A landscape with many peaks, sampled at points; each row gives a point and its height.
A climber steps from a point to the highest of its 2 nearest points, and stops where none of them is higher. Distance is the straight distance between rows; heights are no part of it.
<57>: [  0   3   3 -24  15   6 -14  11  12  21 -13   8 -14   6 -16  12  19 -25
   6   6 -15]  h=0.51
<673>: [-18  15  -2  -7 -31   1   8   0  -9   5  22  -5  18  -7 -10 -26 -28  -1
 -17 -18 -16]  h=7.56
<188>: [ -1   8 -10   8   4   1  -6   0  -5   5  28 -17  17 -22  -7 -39 -40  16
   9 -20 -13]  h=6.99
<154>: [ 30 -12   5  -2   7   8 -24   3  38 -32 -20   1 -13   3  -6   8   7  10
  24  -7  14]  h=4.30
<660>: [ 14  -2   1  22 -28  -5  -6   0  -2  -8 -12  24  15 -11  20  11  17  13
  -1   4   3]  h=1.11
<471>: [ 13 -31 -16  31 -11 -17 -12  -8  16  -2 -25 -15  13 -10  27   4 -17   4
  -2  -4  26]  h=8.39
<16>: [ 14  -9   4  11 -18  -5 -15   3 -16  12 -13  12  18   2  28   2   0   7
  11   9  11]  h=1.31
<511>: [ 16 -13  -4   6  -6   8 -12  -2   7 -28   3  12 -11  -8  12  -6  10  26
   9   6  -1]  h=7.39
<959>: [ -4  -4   4 -18  12  -5 -10   1  28  25 -28  -9  -5  11  -9  17   6 -37
   1   1   3]  h=0.66
<454>: [ -7   4  -6  -4 -12   7 -14   7 -23   2  31 -13   0  -6  23 -29 -27  15
  -5  -8   3]  h=5.28
<361>: [-22  -7 -17  14  29 -10  24  -5  -2 -22 -28 -10   0 -23  -2  27 -10  -4
 -28   2  21]  h=6.06
<418>: [-23  -5  10  32   1 -25  32  -8  16   6  -2   5   2 -11  10  34   4   2
 -23  25   1]  h=4.46
<180>: [  1  28  11 -38  11   6 -21   9  -4  -6   0 -12  -3  14  -4 -20 -19  -5
  11 -24  10]  h=5.17
<906>: [ -2 -33  -1  17  25  -4  17  -6  22 -15 -15  -5   0 -23   4  18 -10   0
  -3  14  18]  h=5.93
<43>: [-15   1   3   1 -18   2  17  -3 -19  31  42 -36  22  23 -20 -23 -33  -9
 -21 -15   4]  h=6.82
<646>: [ 12  29  -1 -26 -10   4 -28  20 -17  -2   8 -26  -1  11   1 -21 -26  -6
 -15  -9   6]  h=6.10
<978>: [-31  -6 -13   0 -21   0  25 -15 -15  12  31  -3 -19  42 -14  -6  24 -17
 -16  -3  -3]  h=5.02
<264>: [-20  -1   0  -1   1   6  13 -10 -26  27  30  -9 -16  33  12 -17   1 -10
  21   7  -7]  h=3.74
<914>: [ 32 -13  -7  11   8  -4 -16  12  17  -7 -43   4   7  -9 -10  19  -5 -10
  15  -4  23]  h=5.90
<136>: [-25   5  14  -6  11   9  22 -11  -6 -20  22  21  -8  -2   1  -7   6  18
   3  14  -8]  h=4.50
<39>: [  5  17 -14 -15   1  10 -18   0   0 -29   6   1  -2 -13  -6 -25  -8  12
  11 -17  -9]  h=5.49
<313>: [-22   3  -7  13 -39   1  -4   3 -19   6  28  13  -7 -14  26 -20  -9  14
  -8  -9  -3]  h=4.98
<445>: [-10 -18  16   2  39   2  20  -5  31  -4  -7  -9 -18 -12  -3  26  -1 -19
   8  20  10]  h=3.58
<293>: [ 13  28  -3 -16  -4   4 -19  11  -7 -15  11 -25  19  -9 -12 -27 -39   5
  -1 -27   4]  h=5.80
<485>: [  7  -2   6 -22   6  -7 -20   0  21  -2  -9  -7 -15   6  15  -3  -1  -4
  19   1   9]  h=1.94
<968>: [-16  -6   8  -9  39  15   7  -8   5 -17  20  12 -19  -7   0  -8   8  22
  23  10  -7]  h=1.14
<682>: [ -3  12   3  10 -40   6   4  -2 -18 -26   7  34  11 -10  23  -3  11  16
  -7  -6   9]  h=0.94
<617>: [  9  -9  10  -9  14   2 -10   1  38 -13 -20   3 -12  -8   0  15   6  -7
  12   9  11]  h=3.12
<796>: [ 26  18  11 -23 -20  -4 -24   9  -7   0 -17  -5   8  16  18  -3   0  -8
   8  -6  12]  h=5.07
<353>: [-12   5 -17 -16  27  11  -1   1 -11  16  23  -2 -21   1 -12 -24   0  -4
  21  -5 -18]  h=2.26
<208>: [ 29 -35   3  13  18   2  -6   9   3   3 -16  19   9 -13  -3  14   3  13
  22  16   7]  h=3.82
<699>: [-23  11  -2  25 -35 -17  -3  -2  18   1 -10  15   3 -13  24  22  20   7
 -23   9  -9]  h=4.90
<531>: [-13   0   5   1 -10 -13   4  -3   9  22 -19   1   0  10  -3  15  27 -20
 -22   8 -10]  h=6.54
<111>: [-16 -15 -12  17  -4 -17  15 -15  16  28   6 -10 -17   5  21   4   4 -17
   9  22  -7]  h=1.03
<332>: [  6 -12 -21  22  12 -11  -2   4   6 -10 -43   2  21 -20  -4  23  -7  -6
  -8  -4  15]  h=6.35
<470>: [  9  21  12 -19  23  18  -2   7  -7 -34   3  15  -5 -13 -25   2  11  10
   3  -5 -14]  h=3.07
<898>: [  5  -7  -9 -15   9  -3 -15  12 -11  42   3  -5 -15   9   5  -8  -2 -10
  19   9 -11]  h=2.04
<902>: [ 27 -22 -22  37  16   1   8   7   2 -31 -42  -1  14  -9 -18  25  -6   6
 -18 -12  30]  h=6.63
<766>: [ 11  10  -7 -24  19   9 -31  16  -3  10  -8  10 -15  -2 -16  -7   4  -6
  21  -8 -10]  h=1.13
<195>: [ 53 -17 -12  35 -14  12   0  -8  25 -32 -21  -2   6   5   1  22  20   9
   1  -8  23]  h=6.98
<859>: [ -2  16  19 -22  -4   6   6  -2  -4 -12 -13  21   7   7  -2   5  22  -9
  -5   9  -4]  h=2.64
<410>: [-21   5  -9 -16  20  13  22 -10  -7  19  18  -9   5  11 -47 -24  -7 -14
   8 -26 -20]  h=6.75
<226>: [ 53  -4 -12  17 -21  13 -14  -6   5 -22 -12   3   7  11  11   4  18  12
  14 -12  22]  h=6.23
<890>: [-10  -1  18  26  12 -28  23   4   6 -10 -10  -4   0 -26  -7  45   5   5
 -29  18  -4]  h=4.91
<48>: [ -7   6  22   5   6  -9  18   9 -11   6  -1  17  -1  -6 -10  28  25   6
 -12  23 -16]  h=3.21
<650>: [ 19   9   5 -13  -7  -6 -16   8  -3  15 -34  10  17  11   5  11  12 -16
   4  -1   2]  h=4.47
<307>: [-28   9  -2  -9 -17   3  24  -7 -18  -1  21  21   0   8  -3 -14  -2   1
  -8  -3 -10]  h=6.95
<585>: [ 11 -17  10  16   6   0   3   3   4 -29   7  17  -9 -22   4  18  20  27
  -3  18  -8]  h=5.29
<415>: [-19  -1  -2  -4 -23   0  17 -12 -29  25  29 -18 -15  37   8 -15   3 -15
 -11  -5   0]  h=6.22
<554>: [ -3  17   1  -8  -7   8  -3  15 -20  18  27 -34  19   9 -14 -25 -41  -3
 -25  -6   5]  h=6.57
<285>: [  7 -11 -11   7 -13   9 -13  -2 -14 -22  22   5  -2  -8  27 -27 -11  30
   8  -8   7]  h=5.87
<528>: [  0  -9   6   5  -6  -1   6  -1 -21  19  -3  28   6   2  14   5  10   7
  13  20  -5]  h=1.71
<197>: [-19 -13  -9  21 -25  -7   5   1  -3  11  18  19 -17 -12  33   0   7  16
  -3  14  -1]  h=4.40
<944>: [-27   5  -6  38 -17 -22  15   1  10  14 -18  12  14 -14   6  36   9  11
 -29  11  -4]  h=4.54
<703>: [ 29 -30   4   3  26   7 -20  12  19   4 -24  12  -4  -4 -15  16  -8   4
  33   0  24]  h=4.96
<304>: [-21   6  -1 -11  -7   4  22 -13 -15  13  23   0  17   6 -29 -25 -18  -5
  -7 -19 -18]  h=8.11
<49>: [ 33   7   8  18   4  -8  -2   9   7 -23 -33   5  17 -17 -16  37  22  -1
  -5   6   8]  h=3.03
<770>: [ -8 -16  -8  11  -1  -4   3  -7  13   7  14   6 -17 -12  17   5  12  11
   4  28 -12]  h=2.81
<103>: [  4   1  13  -7 -21  -4 -15   4 -21  19  10  -6   8  14  42  -8  -7   1
   1  13  15]  h=1.07
<420>: [-27  12   3 -21  -3   8  29  -7  -8  -7  17  11 -10  12 -26  -2  14  -5
 -22   0 -17]  h=5.68
<222>: [ -1   2  -4 -13  13   4 -15  11 -26  30  26 -20 -18  10  10 -21 -18  -2
  14  10   0]  h=3.04
<202>: [-25  12   8  11 -26 -17  19  -6   6  14  -5  21   1  13   8  21  30   0
 -30  10 -11]  h=5.58
<820>: [-11  14   3   7 -19  -4  -6   0  10   9  33 -27  18 -19 -10 -27 -38   5
 -14 -21 -20]  h=7.30
<144>: [-14   5  -4 -14   1   5   8  -2 -29  24  33 -35  -6  35 -12 -23 -14 -16
 -11 -11   1]  h=7.96
<65>: [-17  17  -4  -9  32   6  10 -12  -2  17  25 -20   6   4 -23 -33 -31  -5
  17 -26  -9]  h=5.26
<539>: [ -9   8  -2 -17 -20  -7  -8  -2 -16  28  -4   0  -5  17   2  -5  16 -16
 -15  -2 -13]  h=7.86
<556>: [ 26  14   9 -11  -7  -1  -8   6   2 -19 -27  19   9   0   1  18  25  -5
   7   7   3]  h=3.68
<759>: [  7  -3 -11  -3  17   8 -11   1 -20  -5  20  -1   9 -15  -1 -36 -26  28
  24 -19  -3]  h=6.41
<564>: [ 31  -2  -5 -12   8  13 -26   5   7 -30   0   5 -12   1  -2 -11   2  21
  25 -15   7]  h=5.54
<127>: [-23  -3  -3  -5  -4   1  17 -16   8  17  13  -9 -27  30  -4   2  29 -24
  -2  12 -17]  h=3.19
<847>: [-10   2   9  -9   8   5  19   2 -26  20   5  25  -2   7 -10   5  19   1
   4  18 -14]  h=2.43
<101>: [-19   6  -6  -7  21  14  20  -6 -14  11  26   4 -29  16 -20  -9  18  -8
  15   6 -24]  h=0.48
<33>: [  6  25   7 -13  -6   0  -6  -7  14 -11   8 -16  32  -7 -24 -24 -31   0
   3 -29 -12]  h=5.52
<20>: [ 43   9  -7  -2 -22   1 -28   7 -16 -13  -9   2   9   8  17  -4   3   9
  17  -8  21]  h=5.61
<599>: [-16   8   6 -26   3   3  -1 -11   6   6   9 -11 -20  18  14 -13   3 -14
   7   6  -4]  h=0.52
<444>: [ -5 -15  -1  13  -5 -17   7 -12  22   0 -19  -7  10 -10  25  12  -8  -6
  -5  10  15]  h=8.04
<342>: [-10   9  -8 -22  25   3 -13   6 -15  18  22 -21 -12   7  -7 -31 -32   5
  15 -14  -2]  h=4.07
<137>: [-16  19   5 -29  23  14   2   0   1 -18   6   6  -5  -3 -28 -13   1  -5
   0 -12 -19]  h=4.10
<223>: [ 33 -30   9  35  -8   6   4  -3  17 -33 -17   5  10   1  12  16  10  20
  -4   7  19]  h=7.90
<559>: [ 26  -9 -19  48 -30  -5 -11  -4   4  -9 -20  11  18 -15  14  23  20  16
  -7  -1   8]  h=0.96
<685>: [-10 -19  23  -3  35  11  12 -10  19  -2   5   2 -15  -1   4  13   9   5
  21  24   6]  h=0.87
<694>: [-11  -4   3 -15   1  -8   0  -9  17  28  -4 -22 -22  23   8   4   9 -32
   1   4  -3]  h=1.50
<75>: [ 31 -35   0  33  12   7  11   5  25 -39 -30  -2   6  -5 -12  18  -8   8
  -5  -7  24]  h=7.00
<696>: [-21  -3 -18  15  10 -16  11 -11   9   5 -41  -8  17 -12   6  20 -13 -16
 -19   2  15]  h=6.85
<955>: [  0  15  -3 -30  -9  -1 -17  14 -24  20   8 -16  -1  20   1 -16  -4 -13
 -16 -10  -7]  h=6.74
<363>: [ 16  -5  30   6  21  -6   3  12   2 -16  -3   8  -3 -25  -8  33  22   7
  -8  15  -8]  h=3.96
<467>: [ -5  24 -10 -19  -5   6   0   4   6 -19   3   3  11 -18 -26 -20 -17  -1
  -4 -21 -26]  h=5.09
<513>: [ -8   5  15   1   4 -13  12   2  20   1 -33   0   9  -6  -7  32  14 -21
 -24  14  -2]  h=5.62

Where does a climber stop that starts at each point below?
<660> => <511>
<111> => <511>
<599> => <511>
<650> => <223>
<103> => <223>
<57> => <304>
<137> => <539>

Call two points neighbours if one is among the 2 nearest of the other. Go from one point of each pair to the other, from neighbour to neighbour, staying as high as possible. Name the lowest point that can't be avoided.
<223>, <471> => <332>
<415>, <531> => <646>
<511>, <144> => <467>
